A landscape with many valleys, sampled at points; each row gives a point and its height.
From any point a ball rolls to the lowest of the 2 points nearest to it. It stops when none of these is lower. Distance is the straight distance between rows; heights are no part of it.
Z_194 h=2.98: [ 16   9  18 -39  -1  19 -54 -29  25  11 -11 -25 -16  -7 -16  34  11 -20
  -8  16  -8  31 -57  -2  35 -11]
Z_882 h=1.93: [ 23   7   9   1 -22  -4  -9  -2 -37  -1 -41  -4  -3  18   2  15  43 -11
   7  24  47  -3  43  -5 -31   8]
Z_908 h=2.13: [ 18  -1  -1 -19  23   8 -44 -14  21  33   9 -34 -12  -4 -13   6   0  -7
  30  -5  -3  25 -67  -6  28 -21]
Z_438 h=2.91: [ 39  13   7  10  -7 -30   0 -17 -35  39 -13  -4  -5   0  28   4  38 -18
  29  -6  29   7  11  15 -33 -33]
Z_55 h=6.35: [-58   7  -4  10  14   2  32   8   5 -31  30  36  11  -2  21 -21 -43  16
 -19 -19 -37 -20  16  20   4  -5]
Z_794 h=2.54: [  2   5  21 -14 -18  16 -16 -10  13 -36 -24  11   2  18 -15  31  14  -4
 -43  35  19  10  31  -7 -18  23]
Z_551 h=6.16: [-62   0 -24   8  15   6  29  24   8 -38  24  24  10   0   6 -20 -45  21
 -18 -12 -37 -19   8  11  12   4]
Z_775 h=6.61: [-31  -2   9  17  21 -13  24  -6   9   8  41  28  -2 -16  27 -26 -26  -3
  -2 -45 -35  -3  -7  37  14 -50]
Z_383 h=6.53: [-27 -12  -5   3  20  -4  10   1  14  -5  26  12  -3  -6   7 -11 -20   4
 -11 -21 -31   3 -17  20  16 -35]
Z_783 h=2.60: [  8   7  15  -2 -20  10 -10  -6 -15 -30 -39   9   2  24 -10  18  32  -6
 -20  31  42  -1  53 -15 -29  32]
Z_305 h=3.15: [ 12  -6  -7 -14  -4   1 -13   0  10   2  -9 -15  -6  -5 -16  15   0  -5
  -9  11  -1  11 -20  -9  10  -7]
Z_609 h=2.41: [ 35  10  -3   0 -11 -20  -8  -8 -28  28 -21 -12  -8   0  12  10  34 -17
  23   5  30   7   6   2 -25 -23]
Z_18 h=3.19: [-19 -12   9 -25  16  10 -25 -15  33  -4  13  -6  -7  -2 -11  11  -9 -10
 -16 -11 -34  17 -49  14  37 -34]
Z_213 h=5.73: [-10   7 -18  22  -1 -15  37  17 -18   0  11  26  10   3  20 -17  -4  18
  10  -9 -12 -22  25   2 -20   8]
Z_605 h=1.59: [-19  12   6   9  -8   4  23  -3  -5 -35   0  35  14  18  10  -1   2  15
 -16  12   3 -16  49  -9 -32  37]
Z_258 h=3.22: [ 12 -33 -44  16  -3   4  13  47  -5   5  -5 -52   8  -9 -27 -34 -13   5
  19 -11  16 -18  -9 -36  24  50]
Z_44 h=3.82: [-30 -17 -21  -5  14  10   9  23  22 -24  11  -2  -1  -3 -18  -5 -26  13
 -21  -1 -28  -1 -14   2  25   2]
Z_384 h=5.42: [-11 -24 -33   7  38  -9   1  29  12  23  39 -24  -3  -2 -14 -32 -23  16
  38 -35 -25   3 -40   2  18 -20]
Z_321 h=6.88: [  2  15  13  30   1 -24  42  -6 -26  18  13  39   9   4  37 -19   7  11
  16 -21  -2 -23  34  16 -38  -1]
Z_392 h=4.71: [  7 -20 -35   9  31 -13   1  27   3  31  29 -27  -2  -3 -15 -29 -13  11
  45 -27  -9   4 -37 -10  11 -12]
Z_185 h=7.09: [ -9 -11 -45  19   0  -5  33  46  -7 -11   5  -4   7  -2 -10 -26 -18  18
  13  -5 -10 -22   8 -20   8  33]
Z_958 h=7.47: [-33   6 -34  20   2 -10  48  35 -15 -16  15  25  17   4  14 -30 -26  30
  13 -12 -27 -32  22  -5  -8  21]
Z_224 h=5.62: [-56   5 -24  10   4   4  36  26  -1 -41  17  28  19   3   5 -23 -39  28
 -11  -3 -34 -26  22   1  -3  24]
Z_58 h=3.07: [  3  -7  13 -36 -11  22 -35 -12  31 -17 -17 -14  -5  -3 -27  38  -3  -7
 -37  24 -12  18 -30  -1  29   4]
Z_975 h=7.36: [ 11   9  66  15  -3 -10   9 -44   3   9  26  38  -7 -12  25   5   3 -15
 -12 -13  -3   9  12  42 -14 -45]
Z_176 h=2.22: [ 21   8  18  -8 -25   8 -19  -6 -29 -14 -48  -5  -4  21  -5  20  43 -12
  -7  33  52   1  46  -9 -29  15]
Z_568 h=0.87: [ 31   1  -7 -12 -31  11 -29   4 -29  10 -51 -39  -9  -4 -17  16  29 -19
  10  27  51   2  16 -19  -3  13]
Z_354 h=3.10: [  9   4  20 -38 -10  19 -42 -26  26  -6 -13 -11 -10  -4 -18  41   6 -13
 -29  21 -13  24 -41   3  28 -12]
Z_604 h=2.95: [-16   6   3   6 -11   9  10   2   3 -39  -7  26  11  14  -5   7   3  11
 -25  22   6  -8  43 -12 -24  38]
Z_553 h=2.86: [ -2   1  22 -22 -19  23 -24 -13  23 -35 -18   5   2  12 -19  39   2  -3
 -51  36   4  15  11  -1  -1  15]
Z_806 h=3.92: [-12   1 -11   7 -13   9  11  16   6 -32  -7  17   7   7  -6   4  -6  12
 -23  21   0 -10  28 -10 -12  30]
Z_420 h=4.70: [ -1  -5 -15   1 -10   5   5  15   8 -17  -8   2   1   1 -12   9  -5   5
 -19  15  -2  -1   9  -9   0  14]
Z_441 h=1.24: [ 34   2  -9  -6 -26  -2 -22   4 -40  19 -44 -33  -8   0  -7  12  38 -19
  25  22  50   1  20 -13 -14  -1]
Z_249 h=3.35: [-20 -13   3 -16  12   8 -12  -8  26  -9  14   1  -4  -3  -9  10 -12  -3
 -24  -6 -31  13 -31  12  25 -30]
Z_350 h=5.94: [-11 -19 -19   2  40  -8  -9  11  17  26  37 -17  -3  -2  -6 -26 -17   7
  33 -37 -28  12 -49   8  20 -39]
Z_412 h=6.49: [-37   3  -3  11  10  -2  26   4   4 -20  26  31   7  -3  19 -14 -27  14
 -18 -12 -29 -13  13  18  -3  -9]
Z_36 h=3.29: [ 13 -15 -19 -12  14   0 -16  10  13  20   7 -35  -6  -6 -24  -4  -8  -1
  21  -4  -1  12 -40 -16  21  -3]
Z_945 h=3.33: [ 30  13  17  19  -6 -29  15 -15 -35  31  -7  12  -3   4  32   0  37 -11
  18  -9  26  -2  26  18 -41 -22]
Z_374 h=3.44: [ 21  13  20 -13  13  -6 -33 -37  13  36  12 -11  -7 -11  13   9  12 -20
  23  -8  -9  36 -57  10  15 -56]
Z_771 h=1.81: [ 18 -26 -33   4  -6   5  -4  34  -2  10 -17 -57   4 -12 -30 -18  -6  -3
  14  -2  25  -7 -14 -38  26  42]
Z_943 h=7.18: [-22  15  26  22   5 -11  45 -14 -15  -4  28  51  14   4  34 -23 -18  17
   5 -21 -19 -26  39  23 -30   1]
Z_533 h=1.00: [ 23   2   1 -31 -18  17 -37  -6  13   4 -32 -38 -11 -10 -28  30   6 -16
 -13  23  17  18 -25 -19  24  14]
Z_716 h=7.34: [ -2   9  49   8   1  -1  11 -34   4 -13  20  38   0   2  23   7   0  -3
 -27   0  -3   2  27  26 -19 -17]
Z_601 h=0.64: [ 29   4  -6 -22 -28  14 -36   0 -15   9 -48 -42 -11  -9 -20  22  22 -22
   6  25  43   9  -1 -20   7  14]
Z_409 h=2.85: [ 27  11   8 -36   1  17 -53 -24  19  23 -16 -36 -18 -10 -14  28  13 -18
  11  15   6  31 -57 -10  31  -5]
Z_319 h=4.53: [-18  11  -8  20  -4  -9  35  12 -12 -14   9  34  15   9  21 -13  -4  21
   1  -3  -9 -25  37   0 -27  20]
Z_595 h=5.00: [  5 -22 -45  16  -1  -2  21  46  -5   3  -1 -28   3  -6 -21 -27 -12   9
  18  -6   5 -17  -4 -27  17  35]
Z_967 h=6.57: [  4   9  -8  25  -1 -24  33   7 -24  17   7  25   8   5  27 -13  10  10
  14 -13  -1 -18  27   6 -28  -2]
Z_83 h=3.16: [-29  11  -1  11  -5   0  30   4  -6 -34   8  37  18  12  14  -9 -11  21
 -10   5 -11 -21  43  -5 -28  33]
Z_748 h=2.07: [  4   2   7  -5 -23  16 -11   1   4 -32 -29   5   3  16 -16  22  15  -4
 -31  33  28   1  37 -15 -18  32]
Z_707 h=2.40: [ 20 -23 -24  -6  -6  11 -22  20   5  17 -21 -66   3 -15 -29  -6  -3  -8
  15   0  31   1 -26 -38  30  38]
Z_912 h=2.99: [ -2  -5  14 -26 -17  24 -25  -9  29 -29 -18  -5  -1   4 -27  38  -4  -4
 -48  30  -7  15  -9   0  16  11]
Z_828 h=2.46: [ 20   7  -1  12 -16 -13   5   4 -35   9 -29   3  -1  15  11   5  40  -7
  14  12  37 -10  42  -4 -32   5]
Z_552 h=6.65: [-19   4   4  18   9  -9  27  -2  -4  -4  26  33   3  -6  26 -13 -15  11
  -8 -15 -23 -12  16  20 -12 -17]
Z_683 h=3.53: [-27 -16  -7 -13  12  12  -4   7  26 -21   9  -2  -5  -2 -15   6 -20   5
 -27   1 -30   5 -21   8  27 -10]
Z_944 h=0.83: [ 25   0   0 -26 -28  14 -32  -1   2  -1 -40 -35  -9  -6 -24  29  13 -17
 -14  25  31  11  -6 -19  13  17]
Z_903 h=7.31: [ -3  11  35  13   3  -6  19 -24  -7  -9  13  39   5   7  25   1   3   4
 -19  -1   0  -5  34  17 -28  -5]
Z_16 h=4.80: [ -3  -7 -18   8 -31  21  -1  22   2 -39 -35  -6  10   7 -25   3   0  -1
 -23  30  22 -13  40 -27  -4  59]
Z_970 h=7.04: [ -5  13  19  30   4 -21  44  -7 -21  19  27  42   7  -6  38 -24  -8   9
  13 -30 -17 -20  26  26 -28 -13]
Z_841 h=3.63: [ 25  17  30  22  -4 -24  22 -20 -34  19  -7  26  -2  13  33  -3  35  -5
  11  -6  28  -9  42  14 -45  -6]
Z_31 h=3.79: [ 21  20  51  21   2 -20  30 -34 -31  12  -6  41  -3  15  35  -6  32  -8
   8  -7  28  -7  52  18 -46   0]
Z_678 h=2.93: [ -9 -11   9 -32  21  14 -42 -18  36   9  11 -18  -8  -3 -17  13  -4 -10
  -1  -9 -30  21 -66   7  42 -28]
Z_128 h=8.84: [-21  -2 -49  24   6 -11  49  50 -17  -5  15   9  11   1   3 -37 -22  28
  26 -16 -23 -31  10 -14   2  27]
Z_820 h=2.59: [  5  -4   7 -29  20  16 -50 -16  31  21  10 -31 -10  -5 -18  14  -2  -8
  15  -4 -16  21 -70  -2  39 -17]
Z_107 h=2.50: [ 25   0  -7 -21  16  11 -46  -7  15  37  -1 -45 -13  -6 -15   7   1  -8
  34   0  12  23 -59 -16  28  -1]
Z_541 h=2.81: [ 18   8   8 -17  22  -1 -40 -26  18  35  12 -20  -9  -6   1   4   7 -12
  32  -8  -9  30 -67   4  22 -42]
Z_935 h=2.71: [ 27   4   0 -30   8  20 -56 -15  20  30 -10 -48 -16 -11 -18  19   7 -14
  20   8  13  27 -62 -17  38   8]
Z_676 h=2.82: [ 17  -4  -8 -17   6   0 -21  -5  12  16  -3 -24  -9  -7 -16  11   0  -7
   8   4  -2  17 -39 -10  17 -13]
Z_239 h=2.68: [ 18 -16 -12 -20 -10  19 -30  10  18   3 -25 -62   2 -16 -34   8  -5  -7
  -5  10  20   7 -29 -33  40  38]
Z_17 h=6.58: [-36  -7   6   8  19  -4  16  -6  16  -4  35  23  -3  -9  20 -17 -26  -1
 -14 -34 -36   2 -13  32  19 -44]
Z_313 h=4.01: [  9 -19 -29   1  23  -8  -3  21   6  23  16 -30  -4  -6 -19 -16 -12   8
  32 -15  -5   7 -35 -14  16  -6]
Z_706 h=3.37: [ 21   5 -18  20 -12 -22  17  13 -41  24 -20   1   1  11  14  -6  35  -4
  29   1  28 -16  34  -5 -29   0]
Z_309 h=6.69: [-22   3   9  22  13 -14  32  -2  -6   8  34  35   3 -12  32 -22 -19   6
   0 -31 -29 -10   8  30  -5 -32]
Z_805 h=7.25: [-10  14  34  19   2 -10  33 -23 -13  -8  20  48  10   6  31 -13  -5  10
  -6 -12  -6 -16  42  20 -33   2]
Z_260 h=1.80: [ 34   5 -17  -5 -15 -12 -14   2 -32  30 -30 -27  -8  -2   0   7  31 -20
  31   8  39   4   4 -11 -14 -11]
Z_781 h=7.38: [ 15   6  46  16  -1 -19   7 -35  -1  25  26  24  -7 -18  27  -1   5 -15
   0 -19  -8  14  -4  37 -10 -55]
Z_867 h=4.58: [ -9  -5 -17   6 -22  17   4  21  10 -37 -21   4  10   5 -19   6  -8   6
 -27  27   9 -10  30 -20  -2  48]
Z_952 h=6.33: [-15 -17 -17   2  31  -8   6  11  11  10  29  -4  -4  -6  -2 -19 -18   7
  10 -26 -31   8 -29  10  18 -33]
Z_765 h=7.35: [  2  12  70   9   1  -2  11 -47   7  -9  22  45  -3   0  22   7   2 -10
 -25  -3   2   8  26  36 -17 -26]
Z_856 h=4.56: [-47  13 -16  13  -5  -1  39  16  -7 -40  11  33  25  11  11 -21 -27  30
  -4   1 -22 -29  37  -6 -22  36]

Where does a ball stop that starts at each point below?
Z_309 => Z_676
Z_384 => Z_676
Z_354 => Z_908
Z_44 => Z_908
Z_438 => Z_601
Z_58 => Z_748
Z_128 => Z_771
Z_781 => Z_605
Z_975 => Z_605
Z_970 => Z_605
Z_412 => Z_605
Z_683 => Z_908
